A landscape with many valleys, sampled at points; each row gives a point and its height.
A ball rolls from a point to the lowest of its 2 nearest points, and stops where none of them is lower. Distance is the straight distance between rows; heights are no part of it.
megap height 4.84: [ 86 124  96 110  90 122 146 122 117  63 123 110 110  88 125 118 113 108
 133 125 152  86]
katom height 7.17: [104 158 126 127 174 149 156 101 184 135  76 153  93 137 142 107  95 102
 143 131 168  59]
rasen height 4.51: [140  94 164 123 138 178 111 142 136 124  96 125 137 117 137 165 134 156
 108 131 131 197]
zad height 7.63: [136 126 154 126 190 151 118 146 196 145  75 157  83 141 140 104  85 117
 160 156 174  73]
vapo height 7.12: [168 140 160 153 212 168 118 156 175 146 114 181  65 124 139  92 134 123
 123 204 130 105]
sed height 7.26: [ 84 122 153 114 150 159 129 122 174 106 120 108 117  95 134  97  74  73
 141 127 148 159]
sodaf height 8.06: [177 121  92 130  83  81 153 113 155 118 147 105 162 183  83 142 155 151
 128  56  71 153]
Sep height 3.85: [134  92 159 135 141 169 105 164 111  91 111 148 141 102  93 168 137 173
 127 126 117 135]
tig height 3.87: [121  93 127 119 145 119  75 141 106 177 130 134 107 123 144 164 136 162
 104 171 157 132]
Zupez height 4.87: [128 129 124 185 123 135 137 117  89 142 179 143 119 139 148 112 192 127
 125 158 133 139]
Baper height 4.16: [145 100 101 180 114 123 128 135  81 135 175 125 134 122 164 125 174 164
  99 120 130 130]
Gotu height 6.19: [156 139 132 139 102 118  81 141 133 164 166 132 151  99 143 121 149 121
  91 159 179 119]
boro height 6.81: [114 165 178  83 141 114  59 114 169 108  77 132 136  98 122 171  93 135
 134 155 165  97]
Refed height 7.24: [ 85 181 144 106 159 132 114  94 186 117  70 148 107 104 124 143  75  98
 137 147 173  75]
buzi height 5.78: [100 120 128 106  77 120 186 115 152 141  91 126 101 140 129 121 135 110
 100 143 130 159]
fug height 6.37: [137 143 185  95 129  98  42 155 109 120 104 155 152 107 111 163 122 164
 126 159 131 106]
Fad height 6.00: [102 146 163 106 132  88  64 147  93 102  99 159 155  82 147 156  86 175
  92 127 115 112]
fut height 0.24: [ 83 129  73 106  80  81 168  96  88 118 115 113 156 158 137 159 105 142
 127  57  91 127]
Lan height 7.64: [182 135 170 133 171 168  70 166 181 118 114 190  66 165 140 116 107 121
 131 228 130 118]
Lin height 5.04: [129 122 158  87  99 137 147 147 160 170  64 136 107 128 123 139 136 121
 121 167 158 163]
lib height 4.14: [137  91 113 142 124 119 159 119 143 101 133  88 123 154 110 103 181 144
 166 103  62 161]
kip height 5.02: [152  90  93 147 137 167 168 116 174 116 155  97 101 156 104 119 170 120
 143 110  92 151]
kel height 8.05: [208 151 220 111 180 152  52 152 146 121 115 153  79 153 114 141 110 144
 134 220 113 163]
sotir height 6.25: [ 95  84  99  92 135 119 149 148 104 160 155  93 136 114 112 127 112 124
 117 108 110 147]
Tok height 4.86: [ 75 174 140 125 101  85 142  96 110 113 121 133 166 122 156 119 150 130
 111 112 104 129]
vebun height 2.67: [105 137 136  95 148 137 121 128 135 134 131 115 164  96  72 153 112 114
 142  94 152  85]
ruvuv height 7.58: [116 179 128 129 106 149 150 108 182 141 125 148 142 144 141  97 134  74
 130 144 149 119]
Daka height 4.07: [184 122 182 155 186 139  91 156  74 141 142 142 105  93 142 171 154 172
 124 164 117 208]
feke height 3.54: [203 108 170 143 172 129  56 178  68 128 126 146 130 111 160 171 128 211
 115 144 107 172]
levo height 2.49: [ 99 147  86 103  98 136 142 171 104  96 144 141 192  92 107 140 104 140
 113  78  85  96]
Nekof height 4.49: [150 156 185 167 139 126 140 142 140 145 102 176  97 134 122  83 148 119
 149 175 167 100]
burik height 8.14: [159 119 139 174 177 151 171 159 167 145  86 178  80 168 167  94 104 132
 168 148 173  93]
mivo height 8.48: [164 122  98 116 118  73 146  96 180 152 145  88 137 189  83 107 146 106
 164  96  94 156]
Gikev height 8.98: [117 159 119 138  99 111 135 120  87 118 151 135 162 124 105 110 161 119
 135 122 152  65]
Meb height 6.60: [117 148  94 118 122 136 171  98 135 126 108 115  93 138 111 116  94  80
 149 122 185  49]
Foli height 3.19: [106  92 122 101 104 120  91 134 141 144 108 133 100 122 135 154  91 124
 112 165 193 115]
nemu height 1.30: [118 156  50  89  86  61 174  88  77 118 141  93 143 165 125 164  81 116
  95  56  87 111]
kevun height 4.38: [186  93 159 140 147 125  61 163 125 163 133 133  90 123 120 179 133 156
 129 178 169 146]
Zelem height 5.94: [117 144  67 126  50 101 152 107  91 136 170 124 150 147 152 140 125 113
  75 105 142 117]
Vovel height 5.05: [143  95 160  97 131 137  92 170 100 130  90 133 155  97 169 152  85 178
  91 126 125 191]
lesa height 3.48: [132 129 157 129 179 163 103 127 149 149 115 153 117 127  68 164 110 124
 140 136 166  91]
Mibo height 6.63: [120 112  81 100 113 107 150 145 127 123 175  90 156 117 110  98 134 110
 130  88  89 125]
Zoged height 4.02: [ 90  98 113 154  96 149 127 111 128  60 137 134 117 117 151 109 129 117
 114 138 152 124]
Vib height 5.61: [149 142 140 166 127 143  82 130 124 143 152 168 112 125 138 121 185 130
 108 200 157 113]
Vivug height 7.11: [117 138  83 155 143 164 171  89 148 111 140 118  96 173 146  82  82  68
 160 111 165  77]
debuv height 6.64: [ 76 121 100  87 135 144 164 123 125 160 146 122 118 136  92 119 107  77
 138 131 132 125]
todir height 6.03: [111 169  68  94  89 106 167  81 128 106 131  78 137 137 113 142 100  82
 149  89 162  77]
raku height 6.82: [117  98 164 122 129 145 154 137 162  99 109  96 119  98 111 102 106 110
 134 107 128 164]
fesu height 2.95: [172 100 138 145 141 121  39 180  73 116 109 154 147 106 171 149 106 222
 116 132  98 112]
nulan height 6.72: [139 178  93 157 153 171 197  93 121 162 151 153 107 213 101 118 142  76
 152 124 117  89]
movit height 4.13: [ 93 126 108 122  92  98 151 121  95  99 111 115 157 122 148 108 176 157
 137 104  79 112]
bano height 5.85: [119  76 124 113 136 106 143 165 105 154 130  93 146 106 158 110 126 159
 121  98  89 176]
lila height 7.10: [117 127 125 131 151 172 158 122 161 158 125 140 107 148 119 105 145  98
 150 156 137 124]
sovo height 4.06: [162 111 152 150 171 159  75 140 152 153 131 162  78 144  95 169 126 140
 141 175 162 113]
gusen height 7.47: [139 166 115 120  71 114 142 118 170 149 162 117 169 133 134 103 145  91
 112 117 143 144]
zudo height 7.01: [126 152  85  92  71  84 131 151 133 145 175 104 195 113 144  94 119 111
 119  95  98 141]
Sogo height 7.22: [166 134 134 162 158 145 158 116 143 170 151 112 116 110  98 152 191 142
 129 102 125 135]
mov height 6.26: [135 157  89 143 109 159 188 117 126 147 172 152 121 190  89 106 168  78
 132 147 101 132]
zede height 4.82: [140 152 185 166 130 127 135 107 141 140 114 126 148 140 122  96 155 116
 181 120 164 118]
pebu height 5.71: [141 134  79 133 138 157 175  99 151 121 179 116 116 174  85 114 186  98
 129 127  64 131]
pazup height 5.51: [ 87 175  91 137  60  81 147 106  90  96 152 136 153 115 168 132 116 113
  97 116 156 108]
Tam height 5.53: [105 159 161 126 112  96  98 140 107 100 129 152 160  75 154 116 128 129
  91 140 137 125]
denel height 7.99: [144 146 206  88 172 163  62 147 141 107  99 144 116 114 118 125  96 118
 118 193 128 162]
Pavu height 7.66: [ 85 129 163 100 174 159  97 132 151 116 119 150 116  95 117 113  99  98
 118 174 139 131]
solik height 6.86: [ 79 110 128 134 116 132  91 147  76 132 141 169 164 126 150 165 102 156
 112 122 120 158]
zoza height 1.44: [ 93 124  67 112  76  82 153 106 131  63 126  90 156 137 145 129 100 144
 132  66  71 138]
masis height 6.33: [123  89 167 116 132 124 148 144 124 115 123  86 135 111 135  92 126 126
 139 110  92 207]
Dedo height 5.45: [100 138  64  93  94 141 149  97 146  97 129  97 128 104 129 144 123 105
  94 118 156  85]
kilub height 6.58: [146 100 156 144 196 154 137 153 146 142  98 138  43 117 123  93 140 126
 137 191 130 129]
sevet height 7.65: [120 120  91 146 108 128 156  71 152 111 162  90 122 180 129  94 120  82
 167  99 134 120]
vuk height 2.90: [105 119  89 109 103  78 153  82 148  80 121  92 140 167 117 102 168 125
 144  95  60 132]
diz height 6.68: [171 142 148 150 150 123 117 139 135 170 164 114 141  82 128 112 181 133
  92 132 142 122]
zib height 4.61: [170 112 162 167 180 143 125 163  96 154 144 142  70 101 119 163 163 146
 168 179 131 188]
mupi height 6.34: [ 94 134 151 107 125 114  65 150 112  96 138 172 128  95 109 187  57 137
  78 138 134 119]
nek height 6.42: [115 124 106 140  72 115 171  93 120 155 127 130 119 170 125 152 133 121
 111 115 149 132]
rivi height 5.44: [ 95  97 140 101 126 106 134 168  85 142  85 122 155  91 170 131  78 165
 114  92  89 177]
Vis height 3.12: [117 108 119 116 101 149 146 175 101  96 128 139 155  97  90 137 136 145
 119 101 106 110]
nivaz height 6.62: [ 74 136 110  95 129 147  83 149 112 118 153 149 176 101 129 168  80 123
 117 120 134 137]
dev height 2.99: [163 125 162 148 146 136 111 151  93 149 107 118 183 109 161 153 158 199
 143  88  95 172]
pel height 5.89: [122  82 168 143 186 150 118 129 116 132 111 101  84 108 156 107 143 130
 139 166 129 184]
Muzut height 3.32: [147 111  77 181 112 117 139 124  94 144 169 117 163 149 177 129 139 177
 103  63  81 126]
Vov height 8.13: [158 157  79 153 116 113 166  52 123 117 167  87 106 202 114  92 144  78
 143 105 118  76]
zuvas height 2.82: [118 101 139 181 118 154 132 112 134  89  98 149  84 146 137 104 130 123
 150 149 178  96]
Tar height 2.20: [159 112 132 160 137 121  97 163  83 155 101 140 168 101 176 129 106 214
 119  84  90 130]
gud height 5.30: [133  87 156 152 178 134 151 129 101 160 133 101  81 109 147 137 171 153
 151 140  97 208]
Ziz height 1.84: [ 95 171  89  88 123 120 142 129 120 108 142 109 181  81  97 160 103 120
 110  66 116  81]
linis height 8.58: [150 150  94 147  92 109 169  84  87 111 157 107 139 172 102 105 180 104
 138 106 113  71]
lozin height 8.10: [139 133  74 106 105  76 139  77 171 105 159  91 125 195  88  88 104  73
 169  95 104 148]
gaf height 4.15: [122 140 161 116 103 122 115 113 176 139  65 146  98 123 158 125 106 116
 125 174 193 128]
dabif height 3.86: [136 136 189 131 146 128  97 128 110 150 102 113 173 113 149 123 163 154
 167 125 141 148]
Nefit height 7.67: [161 118 130 149 116 117 158 140 126 163 154 111 162 140 100 154 157 148
 134  72  98 163]

For each start below, name the point where the ball stops.
kel => Tar
Sogo => Muzut
Vovel => Ziz

Call two points neighbours if one is among the 2 nearest of the other. Go from one point of each pair to the other, from neighbour to neighbour, staying as low as possible. Name the highest point that can't be avoided.
Ziz and fut => nek
Foli and Ziz => kevun
Tar and zuvas => zede
